Each row is a point on a landscape with many peaks, with its height.
From any point a climber takes the steepest step (rise divided by distance) to one of its 2 nearest points. It stops when none of these is higher. Distance is the straight distance between rows; heights are no part of it.
Z95 h=2.58: [102 116 106  99 109  91 114  99  90  69  88  99 125  89  87 125  95 104
 105  96 109]
Z526 h=5.15: [126 112 124 108  66 114  95 125  95 132 112 106 112  89 127 115  87  86
 101 120 113]
Z628 h=3.48: [115 122 111  98  72 103 109 120 109 136 100 107  97  86 118 112 102  83
  99 102 113]
Z186 h=4.56: [ 97 107  94 103 127  82 106  76 102  93 101  95  96 102  86  83 105 104
  93  99  81]
Z701 h=4.20: [ 80  91  84  99 129  98  94  79 105 102 103  94  75 104  81  73 118  92
  94  83  85]
Z4 h=3.36: [ 86 102  83 100 101  89  84  94 112 120 122  94  52 121  98  77 128  98
  89  91  83]
Z296 h=2.36: [ 94  86  97 102  99  91 101 107 101 108  97  95 107 119  92  86 112 114
  95 102  92]
Z974 h=3.01: [ 83  74 110 112  77 107  69  99 111 124 127  91 104 114 106  73  88 109
 104 125  80]
Z731 h=2.65: [ 73  84  73  90 138  77 106  88 112  97 121  89  67 118  88  70 129 106
  91  88  97]
Z710 h=3.62: [111  89 102 103  81  99  89 106  90 100 100 108 126 109 105 105  85 115
 116 112  97]
Z36 h=1.64: [104 108 100  92 102 102 118 113 101  89  83 109 119  89 118 109  95 100
 101 103  96]
Z459 h=4.39: [107 106 105 114 110  95 104  78  98  89  87 108 119  98  96 107  87 103
 104  92  97]
Z799 h=3.53: [ 97  91 105 113  87 102  84  95 109 110 103 106 105 106 111  81  90 115
 112 108  79]
Z213 h=2.26: [107 119 101  93  99 100 107 107 113 100  84 118  90  92  95 120 104  87
 106  77 110]
Z356 h=2.57: [ 86  70 104 103 106 107  84  92 101  78 101  98 124 110  89  94  93 119
 110 115  92]
Z243 h=3.78: [120  91 113 103  66 125  76 108 103 104 106  98 127  92 125  94  86 107
 104 114  96]
Z406 h=1.42: [103 126  77  96 125  81 119  89 108  81  87  87  84  90  79 107 105  95
  98  77 104]
Z324 h=3.18: [118 103 123 100  82 119  87 106  99 105 100 102 129  91 120 103  92 100
  96 108  99]
Z989 h=2.88: [100 110  96  94 109  99 106  93  97  99  79 110  90 109  94  97 103  92
  84  89 100]
Z589 h=5.60: [105 105 105 107  77  98  85 120 113 125 108  88  92 109 102  84  95  99
 101 109  82]
Z528 h=2.67: [ 86  84  91 106 112  84 109 102  94  86  95  98 111 113  81  97  97 115
 104 103 102]
Z669 h=1.26: [ 99  85  96 120 108 101  91  83 103  97  94  93 109 115  75  95  99  94
 107  96  93]
Z50 h=1.40: [ 98  87  95 119 100 118 100  96  92  70  88 112 126 103  96 114  88  92
 108 107 109]
Z963 h=0.25: [116 107 129  89  84 124  97 123 110 134 110 111 130  72 137 128  87  82
 108 110 137]
Z590 h=2.16: [ 85  88  96  94  90  85  98 105 110 112 102  96  83 118  93  83 119 113
  87  99  85]
Z680 h=5.93: [123 103 116  96 103 119 114 104  99  95  98 118 149  73 130 138  92  99
 109 105 148]
Z402 h=4.92: [133  92 110 104  74 137  96 121 101 115 112 111 127  77 139 125  79  94
 119 117 133]
Z441 h=1.47: [110 124 103  79 111  94 125 117  93 113  91 115  91  81 108 117 106  81
  95  90 120]
Z266 h=4.79: [ 93 114  97 105 110  99  89 107 109 117  93 105  76 112 100  78 105  96
 102  93  82]
Z569 h=6.78: [124  91 111  93  65 135  86 109  93 110 108 106 127  86 127 120  77  92
 112 114 119]
Z754 h=4.21: [ 81  89 105 107  96  99  81 100 104 123 116  99  77 120  96  68 106  95
  96 104  78]
Z832 h=3.73: [114 115 106  83 107  89 107  97  99 106  86  92  92  92  88 115 102 101
 105  93  97]
Z683 h=4.09: [120 109 114  99  66 108 104 129 107 132  98  96 101  89 125 105  90  92
  95 110 101]
Z916 h=5.12: [135  79 105 104  66 148  80 108  96  98 115  98 128  91 131 112  77 102
 108 119 122]
Z715 h=3.26: [110 116 114 101 113 100 120  99  94  87  89 107 128  81 111 135  94  93
 108  99 120]
Z959 h=2.62: [108 123 105  90  88  96 103 109 112 118  87 102  80  86 102 108 113  88
  98  78 102]
Z920 h=1.87: [ 86 104 100 124 116  95 114  79  98  59  82  94 118 102  83 123  82 102
 108 101 109]
Z357 h=0.71: [ 99 110  85  98 100  86 109 109  93  87  98 102 101  97  81  98 120 101
 101  92  93]
Z306 h=1.12: [112  89  99 107  83 123 104 100  93  90  87 120 120  90 106 114  91  89
 112 106 108]
Z924 h=2.42: [117 115 116  92  95 106 106 101  98 109  83 103 113  79 102 122  94  95
 107  97 113]
Z361 h=3.86: [104 106 107 107 100  97  92  89 102 104  94 113 104 102  99  92  92 109
 108 102  88]
Z543 h=3.32: [106 121  95  83  91  97  93 102  94 123 101 104  53 102 113  94 116  87
  82  80 101]
Z687 h=0.54: [105 104  89 108 104  97 119 108  92  84  91 107  95  95  84 102 104  88
 104 102  96]
Z821 h=1.61: [ 94 114  80 111 120  77 113  81  98  82  92  88  80  99  74  97 113  99
 100  82  96]
Z722 h=1.96: [111  96 104 105 109 112 106 111 102  82  85  98 122 103 109 106  87 111
 108 108  96]
Z461 h=2.45: [ 74  82  79  99 122  83 111  90  94  80  99 102 100 117  76  91 102 102
  97 102  96]
Z849 h=1.83: [101 108  82  99 115  82 104  93  97 100  97  87  62 105  82  94 121 104
  97  78 101]
Z937 h=4.98: [102  98 105 104  63 103  80 127 107 124 117  88 105 104 115  85  82  99
 100 117  88]
Z69 h=2.17: [ 98 130  99  96 117  82 123  99  91  67  87  97 114  89  87 122  98  91
  90  83 116]
Z307 h=2.22: [ 69  84 103 114 124  89 105  73 100  68  98  88 118 108  81  95 107 112
  97 101  90]
Z494 h=1.88: [ 79 121  92  98 127  82 120  94  90  60  90  97  97 103  82 110  99  99
  86  86 104]
Z998 h=2.99: [112 121 108  96  72 101 102 116 102 128 101 104  84  87 103 109 111  82
  92  91  98]
Z337 h=4.31: [102  88 111  89  72 109  97 114 102 111  95  96 106  99 113 102  89 113
 101 108  88]
Z474 h=1.38: [ 92  98  61  86 138  88  89  71  95  81 121  80  44 115  89  78 134 103
  85  78 111]
Z734 h=3.00: [ 79  80  96 108 120  78 100  84 106 103 110  90  98 108  91  80 114 125
 106  96  82]
Z13 h=3.56: [ 93 115  95  84  90  97  84 100 104 123 111  99  43 115 107  89 113  92
  81  93  87]
Z26 h=2.66: [ 99 117 117  94  71 104  84 119 104 130 108 111  80 100 114  96  88  88
  91 105  91]
Z877 h=1.81: [105 113 108  87  96 100 119 120  96 111  90 109  95  90 120 113 102  95
  98  97 102]
Z824 h=2.02: [ 96  95  89  97 107  85 106  94 106 104  95  90  71 111  87  85 119 111
  93  92  86]
Z318 h=1.27: [ 84  92  67  86 134  82  99  76  96  81 104  82  53 118  77  86 126  91
  81  77 111]
Z22 h=2.82: [ 70  77  91 102 130  77 105  86 112 103 117  95  84 113  83  73 126 117
  99  96  95]
Z988 h=4.03: [116 108 114 106  59 120  80 128 102 123 120 100 118  94 129 108  73  95
 107 116 110]
Z63 h=2.05: [ 78  98 103 119 126  87 114  79  90  63  92  88 112 104  82 115  96 110
  99 104  97]
Z94 h=2.34: [107 108 116  96  73 107  90 105  97 124 102 120 100  94 115 110  87  88
  96 106  95]
Z558 h=2.50: [ 74  95  73  94 134  73 112  85  99  77 107  94  75 113  76  82 116 103
  92  94  98]
Z811 h=2.97: [102 114  88  78 109  96 106  98  90 106  90 106  65 107  95  98 114  90
  76  80 104]
Z57 h=1.57: [ 73 106  89 111 132  75 123  78  93  64  98  84  85  99  68  84 103 107
  81  94 109]
Z171 h=4.38: [107  98 112 103  59 109  72 119 103 113 118  96 116  97 127  92  76 106
 109 118  95]
Z86 h=0.92: [100 119  88  82 106  84 118 102  91  87  91 102  79  86  93 104 119 108
  97  83  98]
Z176 h=1.46: [ 95  76  99 127 111 101 103  75  96  81  89  90 120 108  78 105  95 101
 111 103 100]
Z893 h=2.98: [101 124 109  93  84  94  92 104 103 129 100 111  68 110 113 101  97  98
  91  89  98]
Z511 h=2.21: [ 73  65 102 104 114 103  91  87 107 103 113 104  97 111  81  71 117 103
 103 109  83]
Z711 h=3.23: [ 86  79 105 106 107  87  88  90 106 117 114  97 102 110  96  80  96 123
 111 104  78]
Z310 h=1.66: [105 105  74  92 116  86  99  86  93  98 101  83  50 104  85  74 129 101
  88  82 102]
Z308 h=1.65: [ 94  80  94 124 108 108 104  78  94  61  92  92 130 106  88 113  82 108
 115 108 109]
Z386 h=0.32: [112 122  91 104 111 100 129 112 102  83  88 115 105  79  90 117  96  87
 107 103 111]
Z953 h=3.28: [101  71 107 115  86 115  77  90 104 108 110  98 115 109 115  76  85 111
 108 119  80]
Z283 h=2.38: [ 77  75 104 108 125  95  91  87 100  76 110  96 120 110  80  92 106 115
 105 112  86]
Z363 h=3.03: [109  99 110 102  84 106  87 124  90 110 107 105 117 110 103 102  90  93
 112 113 100]
Z994 h=2.52: [114 104 108 106  86 108 104 113  90 110  96 102 108 104  93 118 102  84
 107 108  99]
Z541 h=3.10: [107  84  98 103  90  97 100 101  89  90  95 101 123 108  83 109  94 110
 108 106 104]
Z309 h=1.52: [ 94 100  72  83 116  81  83  84  98 101 117  82  44 112  92  80 135 109
  92  81  98]
Z652 h=3.31: [122  72  96 100  80 137  79 103  90  82 109 103 131 105 118  99  86 122
 107 123 109]
Z555 h=3.98: [128  80  98  97  86 141  90 102  96  83 101 101 136  98 121 117  82 107
 104 117 123]
Z587 h=4.29: [117 114 114  89 109 108 115 109 104  96  99 118 141  70 112 131  90  88
 109 104 136]
Z142 h=4.37: [103 111 101  87  99  93  97 107  91 112  95  92  83  99  95 100 109 104
 103  86  84]
Z291 h=3.20: [103 109 105  97 112  91 111  86  96  91  83  96  92 102  80 109 102 101
  91  86 103]
Z47 h=4.96: [106 106 104  98  87  95  97 114 104 122  97  91  94 100 104  99 100 104
 101 100  88]
Z639 h=1.15: [102 122  95  87 114  87 128 108  88  89  84 109  82  85  92 112 106  89
  97  82 118]
Z716 h=3.97: [ 81 101  98 108  80  91  81 108 111 129 126  91  64 118 105  73 106  93
  89 107  74]
Z896 h=3.13: [125  91 109  94  94 137 101 109 102  86  94 106 139  84 131 122  84 100
 104 108 125]
Z525 h=0.68: [110 113 121  78  87 118 111 126 108 133 105 112 114  69 127 129  98  83
 104 107 127]
Z703 h=2.84: [104  68 102 106 100 126  86  93  92  73  99 100 129 106 104 101  88 114
 107 118  99]
Z126 h=4.44: [ 83  91  98 107 113  99  85  86 104 114 105  99  75 110  90  64 109  99
 100  92  78]
Z216 h=5.01: [ 95 109  89 108 121  81 112  79 103  77  90  99 116  99  84  93  91 104
  94  95  90]
Z3 h=2.37: [ 81  69 102 105 103 112  92  94 110  97  99 103 109 116  96  86  98 106
 102 114  82]
Z840 h=2.06: [ 66  66 104 101 111  87  87  88 116 123 132  94  85 114  92  69 120 107
 100 101  82]
Z907 h=3.75: [ 86 112  96  97  76  99  88 112 100 132 113  95  56 110 119  82 107  88
  82  97  80]
Z70 h=1.72: [ 68 119  89 112 126  74 128  80  87  55  91  87  96  98  79 103  87 104
  84  99 105]
Z252 h=1.06: [111 119 114  79 103 102 118 119  99 120 100 117 113  70 115 130 103  81
 108 100 122]
Z335 h=2.44: [121  98 108 104 106 126 109 102 104  82  83 103 132  93 122 125  78  99
 109 110 113]
Z844 h=2.43: [126 110 120  95  85 116  97 110 102 114  97 106 127  81 117 119  93  93
 106 105 114]

Where does a climber stop that starts at each point below?
Z57 -> Z216
Z844 -> Z589
Z70 -> Z680
Z687 -> Z877
Z989 -> Z589
Z26 -> Z126
Z811 -> Z126

Call two points neighbours if one is among the 2 nearest of the other. Go from one point of each pair to the other, from neighbour to neighbour, staying as high as possible. Name the lowest point that can't be avoided.
Z126 and Z555 -> Z924
Z555 and Z680 -> Z896
Z126 and Z877 -> Z36
Z710 and Z216 -> Z461
Z526 and Z589 -> Z988
